A landscape with many valleys, sampled at points; each row gives a point and its height.
A ball rolls from a point to whichever of its 5 nearest points has the largest drop for the distance, and stops where none of them is lower. Distance is the straight distance between rows; heights are no part of it.
vokav (h 100): [133 169 160 106  83 143 123 161 118 113 135 120 153 122  91  88 104 120
 110  72 102 187 104  77 129 104 167  98  97 149 155  88  85  65]
nol (h 220): [116 134 119 157 139 107 122 150  96 128 169 114 147 138 152 192 126 130
 114 141 116 152 155 142 136 110 145  88 136  86 150 128 111 156]
puli (h 241): [119 178  87 134 115 135 144 141 107 132 170 143 115 134 126 144 166 124
 167  95 137 148 119 105 128 101 102 114 134 119 128 100 110 123]
kuzav (h 79): [127  80 113 148 139 128  85  74 153 153  83 140 135 122 120 126 112 127
  85 178 141 127 177 150 130 123 158 159 118 137 101 195 152 166]
Gofo (h 411): [113 155  87 148 138  44 154 159  81  86 208  97 164 141 138 205 135 119
 128 108 132 160 152 131 119 129 130  59 160 105 121  50 107 153]
Puzi (h 195): [108 139 123 137 124 148 113 130 103 135 138 123 122 139 145 160 134 128
 111 130 113 141 137 136 142 118 126 119 126  95 140 160 128 155]
Giku (h 148): [108  78 141 116 132 150 120  96 155 140  59 135  97 115 120  93 105 127
 115 148 131  78 121 143 137 172 122 179 134 149 100 160 169 129]
pilik (h 217): [126 122 158 118 102 171 136 123 149 137  89 133  85 108 130  84 123 117
 145 122 120  96  98 141 137 145 115 160 138 149 130 141 152 111]
buseb (h 152): [125 104 119 142 129 143 143 130 135 146 118 156  92 130 146 128 161 144
 151 146 135 100 123 154 130 131  87 161 148 118 100 150 151 129]
sameb (h 179): [103 134 116 184 144  85 124 153  87 111 158 114 158 128 148 190 111 124
 105 142  98 144 159 152 148 106 174  79 141  74 154 117 108 167]
zor (h 181): [129 109 162 118 122 155 140 126 139 139 110 155  82 111 128 107 138 160
 151 139 148  79  86 138 141 168  78 174 134 137  96 138 166 113]
fepig (h 165): [153 124 159 100  99 158  99 156 126 101 103 112 161 144  66  77 105 110
  71  90  68 163  90  67 119 131 211  81 114 165 205  86  91  67]
difi (h 90): [104  86 130 108 126 152  90  83 150 144  73 117 114 128 126 112 105 113
  79 152 117 116 152 147 148 144 149 163 125 131 119 189 150 143]
pas (h 151): [115 177 106 158  95  97 124 147  52 109 183 136 149 132 116 173 135 130
 107  90 110 168 119 122 135 103 136  84 129 101 149  95  87 105]
fev (h 186): [107 153  99 182 135  47 143 152  68 106 186  97 163 126 142 190 120 105
 117 115 107 153 158 159 126 111 170  58 157  89 146  72  95 155]
tugo (h 174): [131 157 145 120  96 166 139 130 141 134 117 136 109 107 119  86 133 120
 167  79 123 122  89 109 137 120 121 140 122 152 137 124 123  97]
Zode (h 60): [116 183 104 143 110 113 122 144  70 111 182 130 140 138 114 168 146 129
 124  98 129 170 120 112 127 101 115  90 134 105 137  99  98 119]
Gav (h 129): [145 142 162 106  82 139 109 156 113 109 113 110 161 127  88  87  95 114
  74  70  77 175  99  81 130 127 205  82 110 151 190  88  74  76]
gare (h 311): [151  95 165  73 153 181  90  84 132 112  49 105 108 149  79  54 121  68
  79 132  93  81  94  95 109 161 181 143 164 162 210 133 134 104]
zera (h 444): [129 130 101 147 177  98 150 148 146 130 166 106 146 156 162 171 158 130
 156 154 163 133 163 153 114 108 106 113 138 104 106 120 137 163]
Bapo (h 177): [146 124 148 124 123 153 151 134 134 138 137 168  85 121 134 131 163 174
 169 146 159  95  63 123 135 164  48 176 121 126  93 127 146 105]
Nog (h 295): [116 133 117 153 181  84 144 140 133 113 172  88 163 143 164 198 135 140
 136 152 150 152 171 144 120 113 133  93 136  98 125 117 128 170]
loti (h 143): [122 189 103 108 102 131 155 146 119 122 171 162 127 123 103 101 157 131
 158  65 143 160 111  82 141  84 102 127 115 131 111  82  95  68]
mevem (h 111): [ 98 114 147 111 103 157 101 116 108 118  94  93 130 127 139 136  99 122
  85 125  83 140 136 134 146 144 160 130 128 123 159 172 129 143]
nuz (h 266): [138 104 166  76 139 172  96  96 137 123  59  87 107 146 110  64 105  83
  82 127  93 106 123 111 106 160 170 137 154 159 195 146 138 118]
Fis (h 171): [143 137 168 107 109 161 154 138 142 133 126 159  80 100 124  96 141 162
 178 120 148  95  64 113 146 155  60 153 115 152 113 116 141  86]
kanog (h 324): [160 108 180  94 120 179 116 111 157 116  70 122  97 133  92  54 112  91
 121 116  99  70  90 102 117 161 151 144 159 170 180 123 145 101]
zefi (h 127): [135 166 123  93 116 126 181 174 138 128 166 192 118 100  98  72 145 154
 189  80 154 128  79  77 160 102  73 138 106 145 110  55 109  49]
dol (h 156): [114 177 114 129  92 149 123 135 103 124 154 123 124 125 122 133 135 125
 145  76 133 159 106 109 133 106 119 122 115 126 143 122 105 101]
dagi (h 146): [104  78 151  78 137 148  97  79 145 130  44  95 119 138 112  76  88  96
  76 134 118 107 145 135 134 170 171 162 147 153 141 170 153 135]
nug (h 168): [ 99 142 122 156 106 135 112 137  83 125 147 115 135 131 141 176 119 131
 101 119  93 147 132 131 141 119 151  99 120  93 162 142 106 145]
Nimok (h 120): [118 107 128 147 133 131  99 126 115 130 131 115 150 135 144 167 121 137
  91 169 105 143 167 148 147 122 153 117 116  90 138 172 129 166]
kuvo (h 131): [158 142 172  97 106 174 145 154 167 122 120 155  99  98 101  64 123 123
 159  93 120  96  78  91 138 131 117 139 117 164 149  88 127  77]
Per (h 190): [131 113 106 144 153 134 155 147 143 147 143 155 109 141 150 135 172 136
 161 155 152  99 127 152 122 123  82 137 143 112 109 129 149 144]
Piz (h 158): [102 113 117 190 136  84 117 129  99 113 128 109 168 122 149 180  96 110
  93 156  82 144 176 171 155 106 197  86 127  82 159 141 111 173]
san (h 239): [119 140 126 133 112 162 133 125 129 138 117 135  92 118 139 113 148 123
 153 108 125 115 109 134 136 128  98 145 136 121 130 147 131 121]
kemab (h 639): [115 176  70 113 116  48 169 156 118  72 213  87 161 159 144 217 136 119
 167  94 171 165 161 114  98 148  97  72 146 124  54  29 129 167]
sed (h 219): [147 100  95 139 178  98 175 158 154 141 154 140 132 154 171 153 167 142
 181 158 167 103 135 158 103 129  76 142 145 116  90 103 154 152]
Turu (h 94): [119  68 127 111 132 129  58  58 125 123  67 116 155 123 114 132  81 124
  55 171 107 134 177 147 150 151 183 147 107 129 127 209 133 170]
Nozu (h 167): [124 195  95 125 108 118 136 145  87 120 193 143 135 137 112 148 162 131
 141  79 141 166 118  98 128  94 106 101 127 119 125  91  99 104]
Sidof (h 207): [125  96 172 110 116 158 133 112 149 140  69 142  84 101 123  92 112 132
 126 130 129  76 102 139 135 177 103 175 142 154 107 145 169 105]
lut (h 471): [124 138 105 139 170 108 140 151 118 129 180 104 146 153 158 183 149 133
 146 134 140 145 161 134 117 113 117  98 141  95 119 119 123 166]
doro (h 287): [109 149 113 148 126 143 119 141  99 133 157 117 123 142 143 173 151 128
 126 126 125 148 135 135 134 115 125 105 141  96 135 138 121 145]
Dur (h 138): [144 103 105 148 186  78 160 135 175 135 148 120 153 147 170 154 156 139
 163 173 175 118 163 169  90 117 103 145 127 113  76 134 145 158]
baded (h 175): [144 116 186  95 127 182 125 128 153 148 104 151  66 118 113 103 133 168
 155 156 181  85  61 101 125 184  44 188 110 168  71 138 173  97]
Lazi (h 178): [133 139 159  94  91 165  92 128 125 101  89  83 150 126 111 102  89 109
  85  90  73 147  97  98 119 143 203  98 119 157 212 124  95 106]
Laru (h 110): [143 125 155  85 104 185 117 163 143 125 113 135 149 143  64  57 123 113
  97  82  92 165  93  48 121 109 192 101 111 160 177  74 102  68]
Sobem (h 86): [123  69 120 150 137 134 108  87 164 160  89 164 103 115 118 114 124 139
 109 172 144  96 148 156 132 136 128 178 125 132  87 172 161 148]
duf (h 92): [142 112 107 156 186  48 138  87 160 122 140  90 170 143 168 157 127 147
 143 183 183 146 191 170  88 105 119 133 109 118  78 175 149 168]
vutu (h 202): [119 160 135 106  95 175 126 130 132 133 123 126 107 111 122  98 135 114
 150  91 122 133 107 116 132 113 120 138 121 141 139 134 121 113]
zefe (h 269): [148 174  71 121 129 115 168 149 119 133 192 169 125 147 128 144 184 131
 191 102 167 121 107 110 127 116  73 114 148 129 113  77 113 124]
Pigab (h 163): [135  92 149 127 140 148 142 126 141 155 120 165  89 120 128 128 156 176
 150 173 156  87  83 136 138 173  58 189 136 133  76 137 166 118]
buveg (h 193): [164 131 162  88 114 187  99 130 142 109  90 114 134 146  80  66 115  89
  99 102  86 131  96  65 115 137 197 103 129 160 205 117 113  91]
nuno (h 114): [118  81 132 136 121 151 131 113 146 148  84 155  95 110 130 110 130 145
 120 156 137  87 123 151 141 157 100 173 136 132  91 158 165 124]
bon (h 571): [124 135  85 129 169  86 167 155 160 115 177  97 150 157 170 183 158 118
 181 130 168 137 161 141 102 123  97 105 145 111  88  91 137 167]
mer (h 115): [163  91  85 150 188  38 179 102 183 128 143 126 159 150 176 148 127 162
 187 180 201 101 159 176  75 131  89 173 118 130  40 140 156 151]
Kolu (h 99): [101 104 146 103 113 160  88 102 135 132  83 101 125 129 133 121 105 116
  82 139 101 134 160 136 143 150 153 147 127 117 132 184 139 147]
kem (h 145): [129  71 144 137 134 145 122 117 151 160 101 171  85 118 124 129 130 171
 124 172 161  78 105 140 143 169  89 190 127 136  75 152 179 118]
naf (h 72): [115 177 140 119  71 145 109 137 104 122 135 116 144 126 113 122 107 128
 119  71 103 174 105 103 134 107 148 105 104 136 158 117  92  90]
limu (h 147): [120 193 114 113  93 129 145 143 100 128 172 138 138 126  94 103 147 126
 140  66 137 178 109  91 142  94 115 116 113 122 127  87  89  68]
veg (h 150): [149 149 172  92 103 180 124 134 155 133  99 127 119 115 100  64 121  99
 136  95 104 126  95  86 113 126 160 125 127 157 162 106 118  90]
lerup (h 80): [142 100 139 166 162  68 103  90 131 130 123 103 170 122 149 164 109 145
  97 201 141 145 198 171 121 109 158 116 103 114 119 191 127 183]
baz (h 189): [143 112 113 139 146 131 163 155 138 137 151 171  99 137 158 132 180 160
 183 160 152  92  91 148 128 144  55 150 146 124 101 115 146 126]
fusi (h 564): [115 144  90 138 168  67 154 160 127  96 193  86 166 152 158 212 140 134
 157 129 160 150 161 135 109 127 114  85 140  97 100  89 132 172]
Bik (h 194): [164 124 195 101 111 173 134 128 157 125 100 151  86 101 109  73 117 136
 151 125 136  76  68 108 136 171  97 155 124 166 134 112 152  85]
zuvu (h 136): [118 166 119  87 106 124 183 185 132 128 169 189 129 109  84  52 141 145
 176  72 142 149 104  65 153  76  73 132 112 147  97  32 110  37]
fel (h 172): [136 110 164 109 136 166 139 134 140 156 116 163  67 122 124 121 151 185
 164 166 175  92  62 111 129 183  41 195 119 144  68 139 172 104]
rufo (h 108): [101 159 134 152  66 111 119 144  74  94 117 111 161 116 124 129  74 115
  83  67  67 168 114 132 146 121 192  81 113 121 180 113  76  97]
reve (h 124): [146  85 110 149 170 103 155 140 158 152 141 160 122 137 153 144 164 161
 164 176 170  97 132 164 112 133  82 155 143 122  79 131 148 142]
Zili (h 96): [120  83 121 149 139 134 132 116 152 157 103 162 101 121 139 124 136 143
 130 169 139  97 130 160 141 138 107 173 140 120  93 159 163 137]
luf (h 134): [115 105 132 128 118 163 130 117 142 145  96 142  90 111 131 110 144 132
 136 143 125  99 122 149 138 142 109 172 141 119 107 164 148 132]
ped (h 104): [103 107 140 123 122 145  89 110 117 126  97 103 137 134 137 153 104 127
  78 148  84 140 161 141 154 139 171 131 120 102 134 188 131 158]
Lus (h 187): [126 139 161  96 103 178 106 125 133 122  93  89 121 119 128 100 109 106
 119  91  98 139 114 112 125 139 152 127 120 151 171 143 126 116]
por (h 159): [145 159 141 111 111 152 165 147 136 129 150 174  98 104 121  94 150 155
 192  97 147 101  66  99 153 128  73 149 113 140 114 104 121  83]
domom (h 74): [137  84 127 145 156 113  79  74 135 150  96 135 142 117 123 145 108 134
  72 182 130 140 190 158 126 117 157 138 116 132 114 203 143 179]
dop (h 166): [ 98 155  95 197 108  62 142 149  54 108 162 116 155 136 131 185 126 104
 102 109  91 154 148 161 136 100 179  63 158  89 157  81  90 149]
tizip (h 81): [132  73 137 153 139 105  74  82 123 130 103 127 166 127 128 151  98 138
  67 187 110 138 192 158 139 126 175 128 105 114 126 204 129 177]
kota (h 338): [128 175  92 141 125 133 131 141 103 138 174 133 121 139 132 161 162 127
 149 109 146 143 121 115 130 106 106 110 137 113 131 117 112 131]
zisu (h 98): [164  71 113 161 193  62 164 124 177 149 138 153 141 142 157 141 138 179
 160 194 192  95 138 171  84 127  92 179 123 140  63 145 152 152]
zer (h 118): [148 143 160  97 105 168 146 167 158 129 133 161 122 107  82  57 117 118
 161  76 118 135  86  71 136  99 129 120 112 156 136  58 112  63]
siru (h 83): [156  93 109 165 178  70 110  78 155 149 118 125 160 119 145 143 116 145
 117 202 174 141 189 171  76 100 130 149 107 145  88 195 147 177]
Mutek (h 389): [126 172  89 140 128 110 142 147  91 123 203 127 138 152 133 178 164 126
 146 103 147 160 129 110 114 107 105  86 138 111 128  88 114 136]
gafen (h 105): [111 167 126 152  79 122 123 139  67 109 159 116 144 125 115 160 117 133
 107  87  97 163 109 125 142 118 153  92 120 112 159 115  90 107]
vez (h 144): [108 151 143 124  87 149 107 133  98 124 120 102 139 122 136 153 105 124
  95 102  86 151 115 128 143 126 159 111 124 112 160 148 106 130]
riv (h 109): [136 112 135 169 169  61 116 116 126 112 140  97 172 124 160 180 111 147
 106 186 125 149 189 172 137 108 165  96 109  90 138 166 125 175]
lev (h 128): [ 91 131 116 165  99 119 112 135  83 104 102 104 154 126 147 167  93 109
  80 118  51 139 136 160 154 126 201  98 123  96 173 149 103 151]
Fabul (h 192): [110 160 104 167 112  85 132 150  66 111 190 122 155 141 129 188 131 122
 108 106 112 163 139 131 137 118 137  72 146  94 147  82  90 136]
lalus (h 116): [157 108  81 159 185  38 156  95 175 121 137 103 166 156 173 160 129 153
 171 172 195 125 171 172  79 116 103 154 116 118  52 155 160 161]
Budu (h 126): [129 169 153 105  93 167 118 138 132 131 107 102 121 119 110  90 112 118
 127  78 105 151 104  98 123 117 151 115 109 151 166 122 107  99]
kag (h 77): [121 113 159  95 118 171 114 106 146 127  72 106  96 119 122  75 101 105
 117 119 107  92 118 130 127 158 139 158 142 161 139 149 151 121]
defe (h 161): [100 106 149  98 116 167 110 104 143 133  71 104  98 123 129  93 109 113
 110 128 109 115 135 138 134 151 141 157 140 135 129 174 148 138]
nen (h 182): [144  60 136 162 155  62  57  49 102 130  86 136 170  98 117 165  68 129
  71 205 126 131 198 178 100 123 173 114  95 153 141 222 135 208]
Kez (h 112): [143 152 163  88  95 167 101 148 133 115 110 109 143 129 100  84 104 104
 104  81  91 165 103  73 119 121 176  99 105 159 185  98  99  84]
zev (h 248): [162 115 160  75 124 187  99 100 145 111  63 106 120 148  85  53 120  77
  94 120  87 101  90  77 103 147 191 133 155 155 214 135 129  97]
Ramu (h 154): [150  66 134 144 167 117 139 133 155 171 134 179 104 142 139 141 150 185
 147 204 186  88 106 148 111 161  66 182 123 133  63 130 168 138]
Bifiz (h 137): [ 94 120 133 144  96 134 108 134  91 113 108 110 148 123 149 166 101 131
  79 128  72 142 145 143 158 135 173 108 110  96 160 160 111 144]
Ropu (h 247): [144 140 104 138 128 138 166 149 127 133 165 172  95 127 145 130 180 147
 197 124 149 101  84 127 136 136  63 139 138 124 110 107 135 114]
Zem (h 106): [151 141 164 100 107 175 134 149 163 138 121 146 119 110  93  58 123 108
 154  86 114 127  95  77 129 107 150 125 123 161 157  82 109  75]
Ket (h 122): [ 89 138 124 156  81 123 114 128  69 103 101 108 149 111 138 153  84 115
  81  99  61 139 125 141 164 131 201  99 116 101 183 144  98 132]
Pev (h 139): [120 178 143 100  96 144 136 174 131 131 149 150 137 117  89  72 134 125
 146  65 125 184 110  77 132  80 126 120 109 148 125  69 101  63]
mano (h 107): [106  82 151  81 133 138  82  82 135 129  51  88 131 133 112 100  80 103
  64 144 101 123 165 129 137 174 181 157 123 138 146 180 141 144]
Merup (h 376): [122 138  89 142 180  63 157 142 157 104 176  77 172 156 179 194 135 133
 164 148 171 142 177 142 109 126 115 105 130 101  77 111 142 172]
Lova (h 214): [108 150 122 129 109 158 112 128 107 139 127 113 112 129 142 145 136 125
 133 115 117 142 125 124 136 117 127 128 120 111 136 156 125 142]
tira (h 245): [127 143 111 136 121 145 154 140 128 137 152 161 102 126 140 121 163 143
 169 111 140 106  94 132 138 126  78 147 137 121 115 123 129 115]
gano (h 380): [124 164  97 154 140  84 141 151  78 112 201 119 148 146 130 197 146 128
 127 118 136 159 131 123 120 119 120  73 144 109 143  79 106 146]
nupug (h 169): [105 127 126 124 111 164 114 119 130 144 106 121 103 126 145 129 135 128
 127 122 118 131 128 139 136 129 118 143 138 109 125 167 136 133]
zuf (h 310): [124 136 102 148 153 131 137 146 124 142 156 124 119 144 146 163 160 128
 143 139 143 139 145 142 116 108 107 116 141 100 121 130 132 156]
bagaz (h 89): [139 146 161 108  98 166 142 136 147 128 110 135  98 101 118  72 123 120
 162  94 121 104  83 111 127 137 111 147 122 152 144 116 130  93]
dapaf (h 78): [139  97 129 153 153 116  88 100 140 140 125 122 150 127 144 152 118 145
  88 189 126 140 181 161 133 116 151 132 114 111 108 185 135 172]
zot (h 113): [135  82 120 151 153 127 144 134 143 157 128 170  98 127 143 132 159 158
 154 172 154  93 118 156 128 140  82 165 137 120  87 140 154 137]
kunap (h 155): [ 92 150 108 186 107  83 125 142  54 115 145 116 153 123 134 177 112  99
  94 106  74 157 146 161 145 105 189  79 138  83 171 103  93 145]
Nuv (h 184): [139 137 167  82 105 172 100 123 134 115  87  85 127 123 121  89  98  98
  94 101  86 128 104  95 112 143 183 109 121 159 202 137 111 108]
daneg (h 102): [151  90 103 149 192  71 163 128 170 141 140 145 144 141 162 137 144 158
 161 183 189 100 158 176  94 128  86 157 136 124  70 132 156 149]
Kori (h 125): [133 144 157  94  97 169 137 183 146 135 129 161 137 136  59  45 136 113
 125  70 100 169 113  58 126  90 150 112 111 160 150  53 105  48]
nufa (h 531): [132 184  78 114 134  66 170 156 115  92 217 112 151 159 137 189 156 108
 167 104 169 154 147 110  94 134  84  76 151 135  79  34 126 170]
Nuf (h 170): [166 124 178  97 102 173 130 137 172 123  98 137 104 109 102  53 118 104
 150 100 106  89  85  91 122 133 145 140 128 167 169 103 125  76]
kole (h 157): [117 111 129 172 149  91 109 141 108 118 141 108 162 129 152 181 111 130
  95 171  98 142 173 157 145 112 168  95 119  85 145 151 118 170]
pek (h 253): [136  89 190  99 128 165 120 109 152 136  66 139  79 116 115  83  94 142
 115 147 141  56  84 109 131 194  93 177 140 169 120 128 174 108]
Mopat (h 91): [149  91 142 164 155  62  84  68 119 121 109 119 180 108 140 158  88 144
  82 206 121 143 200 180 122 112 167 112 102 128 131 199 118 181]
nasi (h 213): [141 117 168  69 131 180 100 106 135 108  67  85 120 145 106  77 105  81
  90 119  80 114 106  92 113 161 190 125 148 159 210 142 128 113]
fipe (h 119): [122  91 130 187 143  77 102  99 109 110 106 113 179 108 149 167  86 117
  88 182  83 132 201 183 152 106 206  96 123  91 155 178 116 185]
duvib (h 185): [146 115 193 101 111 173 135 125 156 136  92 150  78 107 116  85 114 158
 141 141 154  74  76 114 130 186  73 182 125 161 108 130 163 101]
tuzu (h 399): [138 177  67 122 140  89 166 158 119 117 210 136 144 159 133 176 185 121
 187  98 173 136 130 114  98 127  76  89 154 139  98  59 123 158]
zon (h 141): [115 124 167  87 105 169  93 112 115 123  82  84 131 124 134 106  95 106
  93 111  81 132 123 117 126 156 174 124 126 136 177 163 123 129]
Sotek (h 632): [124 149  93 134 166 100 154 156 130 119 187 108 142 158 158 188 156 128
 149 131 163 142 163 131 107 121 100  91 141 105 114  87 127 167]
fosu (h 101): [104  82 138 107 121 136  76  80 120 122  68 102 149 123 131 139  80 122
  52 156  80 135 163 148 157 157 189 143 116 114 142 205 136 157]
bim (h 130): [125 180 126  97 106 141 164 154 132 134 156 163 127 112 100  68 142 128
 169  64 137 148  98  91 144  85 110 128 109 144 125  70 107  59]
fet (h 87): [156  90 101 162 199  64 146 102 168 152 124 133 141 132 154 142 130 146
 146 190 187 121 169 175  83 111 113 155 122 142  72 162 150 159]
gagif (h 55): [153  87 182  91 138 166 111  88 149 126  49 125  88 132  84  51  95  98
 100 132 124  54 100 108 123 179 134 154 158 174 169 120 160 101]
Pim (h 85): [109  66 115 123 138 134  86  64 151 150  61 133 120 126 104 111 100 122
  78 161 130 112 167 148 147 146 162 164 120 143 104 191 157 156]
Kanu (h 121): [131 115 123 157 182  77 127 123 144 122 158  92 166 140 168 176 129 143
 124 180 151 139 182 157 115 120 136 112 118 102 109 157 136 172]
musa (h 173): [143 126  83 148 183  54 161 110 170 112 157  84 170 149 180 180 140 141
 173 163 178 143 180 164  94 113 106 134 117 111  58 146 146 172]
votu (h 88): [140  72 113 162 173 106 128 107 169 167 109 179 115 127 135 133 135 153
 124 194 168 100 152 168 117 125 113 175 129 141  83 161 160 149]
fazul (h 97): [136  78 134 168 137  89  78  86 115 111 101 122 179 106 135 157  84 119
  66 182  82 137 192 171 156 121 196 115 104 100 148 192 119 182]
bani (h 135): [101 142 143 120  82 145 107 132  86 101  95  95 152 114 137 139  80 117
  82 105  68 142 114 129 142 147 190 105 111 120 185 148 102 128]
Mekim (h 69): [148  86 128 164 165  88  85  77 137 145 115 134 153 120 137 147 104 137
  81 200 146 144 194 160 111 111 152 129 102 137 114 205 132 193]
Gur (h 355): [125 145 102 138 133 141 142 145 121 140 159 142 104 135 144 148 169 126
 153 122 132 130 124 140 129 114 103 121 144 105 127 126 125 140]
Tid (h 665): [123 163  78 122 149  67 167 164 132  97 201  91 153 153 154 203 145 118
 172 102 179 155 158 124 102 133  97  79 142 120  91  55 134 169]
taza (h 160): [109 123 136 106 109 167 110 115 132 130  94 108 106 120 138 117 117 113
 110 112 108 130 130 131 134 143 139 146 127 124 142 165 138 134]
ruzev (h 95): [116  86 125 129 131 150 120 102 148 153  80 147  97 115 125 113 129 132
 106 150 134  96 144 148 141 145 119 175 142 130  95 169 156 140]
rosaf (h 164): [123 182 108 122  94 141 145 144 122 136 149 154 119 111 112 110 152 132
 164  74 133 142  93  95 142  97 101 130 126 133 122 103 106  84]
Gos (h 82): [139 153 159  95  97 173 129 158 146 128 117 126 138 116  90  68 114 109
 126  76 103 157 102  72 122 106 160 107 106 162 173  94 104  80]
lupuf (h 489): [138 185  78 135 125  85 143 145  84 104 223 139 144 153 113 181 164 124
 142  96 152 159 139 102 107 113  97  75 148 118 118  59 102 134]
tuzat (h 93): [114 162 151 121  71 135 112 139  92 100 121 104 152 116 114 123  89 122
  97  70  86 169 101 112 130 124 176  97 102 137 182 108  89  97]
Vimo (h 227): [123 107 161  84 125 166 103  99 138 127  53  95 104 121 118  73 100  95
 101 123 102 103 127 124 123 164 157 144 151 154 165 156 143 129]
gik (h 84): [145 103 113 153 188  73 129 102 157 146 131 115 152 137 152 148 135 146
 124 190 167 139 190 166 105 106 122 135 114 126  93 175 147 171]
zeto (h 117): [117 101 116 146 146 132 126 122 143 156 119 137 114 133 141 142 158 128
 122 160 138 116 158 155 128 119 108 156 136 107 108 160 150 154]
fef (h 123): [139 166 145 100 105 156 154 172 153 134 142 169 116 101  92  65 132 138
 176  82 133 125  84  83 148 102 100 131 113 149 130  71 110  55]
sog (h 132): [148  83 123 143 166 121 156 145 147 156 141 173 103 142 149 145 166 173
 150 181 173  92 105 161 114 149  65 164 138 125  77 130 154 139]
kap (h 140): [137 189  75 102 105 108 177 154 116 117 191 181 133 129  91  92 168 131
 179  75 145 150  98  79 151  92  72 126 123 135  85  56 103  62]
seg (h 149): [133 171 136 103  98 161 141 150 137 128 142 139 118 110 106  77 126 119
 155  69 125 146 105  90 135  97 122 133 106 150 146  95 100  85]
sek (h 103): [107 104 131 126 114 156 101 102 141 146  95 117 115 125 142 128 122 122
 101 140 112 129 153 146 144 137 138 154 133 117 115 179 150 152]
rifam (h 142): [140 177 110 117 107 137 179 155 122 123 167 186 113 109 110  90 157 149
 189  80 149 126  77  95 151 107  74 136 119 140 113  83 102  72]
Vog (h 305): [114 167 102 142 133 126 127 141  91 132 181 126 130 145 132 176 155 131
 132 112 136 154 132 118 126 103 113  92 139 106 136 103 107 141]
zum (h 153): [135 199  73 119 107 111 162 142 100 121 195 162 134 143 103 118 185 121
 163  76 150 158 116  86 135  91  89 113 132 125 108  75  96  92]
zise (h 176): [152 139 178 105 116 170 145 140 149 135 132 155  84 103 121  91 146 169
 172 133 162  92  54 100 144 165  51 174 113 152  99 118 154  81]
ved (h 188): [130 135 136 132 112 154 154 136 140 135 134 166  88 110 138 116 151 154
 174 134 135  98  78 137 144 149  73 165 127 125 108 129 144 102]
tirip (h 133): [ 94 150 112 178  98 112 121 143  70 111 142 117 151 123 133 174 106 123
 101 106  87 149 126 141 148 115 165  85 126  94 170 118  91 136]
dodid (h 197): [143 187  77 131 114 112 155 141  98 130 200 146 129 151 120 155 181 120
 159  96 158 145 118 104 117 103  83 101 140 127 114  80 104 121]
moki (h 180): [112 128 121 144 151 136 110 137 122 144 142 113 130 144 150 164 146 135
 120 157 130 143 158 150 125 112 124 124 124  91 127 160 129 154]
rivov (h 76): [139  94 117 159 178  93 109  97 153 157 121 134 146 126 145 149 125 135
 111 193 160 136 185 167 111 111 135 145 114 132  98 182 153 165]
tonab (h 605): [128 155  81 133 155 103 170 164 134 123 191 116 143 156 157 175 163 117
 183 124 166 132 150 130 104 114  87  99 145 116  99  83 133 168]
Tete (h 162): [ 80 151  91 202 117  66 125 146  58 108 149  96 161 124 135 174 115  82
  89 113  78 168 171 175 138  87 215  66 161  73 164  95  85 166]
soz (h 345): [123  56 152  76 183 151  88  65 136 134  24 105  95 143  88  51  74  77
  70 150 125  62 124 120 127 183 174 165 159 167 175 138 158 123]
Fifi (h 68): [134 148  88 135 131 137 159 145 124 140 172 159 107 139 143 146 179 126
 177 113 150 117 115 123 128 110  85 122 148 119 119 101 120 134]
Kepu (h 183): [135 154 136 120 102 151 150 136 137 130 136 152 100 102 129  99 140 140
 178 100 135 110  78 122 141 122  91 146 114 136 127 114 123  91]
relon (h 321): [125  83 168 102 131 159 119  97 154 140  52 128  90 118 109  67  87 107
 104 136 126  67 109 126 134 179 128 175 147 167 131 140 168 114]
Pozat (h 267): [141 107 169 100 115 166 131 111 150 133  71 120  89 116 122  75 107 108
 125 124 115  78 107 126 129 168 125 158 143 165 143 133 160 112]

For each start below, name the point where the ball stops.
seg: Gos
ped: Mekim
lev: naf
Mutek: Gos
zuvu: Gos
pek: Mekim
bim: Gos
musa: Mekim
Piz: Mekim

Two balls start at each pair of points below. Name the first point that both come to, or write never.
Tid and Nog: never
lupuf and fusi: never
fel and buseb: Zili
zor and Sidof: Sobem
nuno and zeto: Sobem

For each start below, name every point that the ball comes to, in order.
rifam: zefi > fef > zer > Zem > Gos
Bapo: Pigab > zot > Zili > Sobem > kuzav > domom > Mekim
rosaf: bim > fef > zer > Zem > Gos
loti: bim > fef > zer > Zem > Gos
baz: zot > Zili > Sobem > kuzav > domom > Mekim
Ramu: zot > Zili > Sobem > kuzav > domom > Mekim
san: luf > ruzev > Sobem > kuzav > domom > Mekim
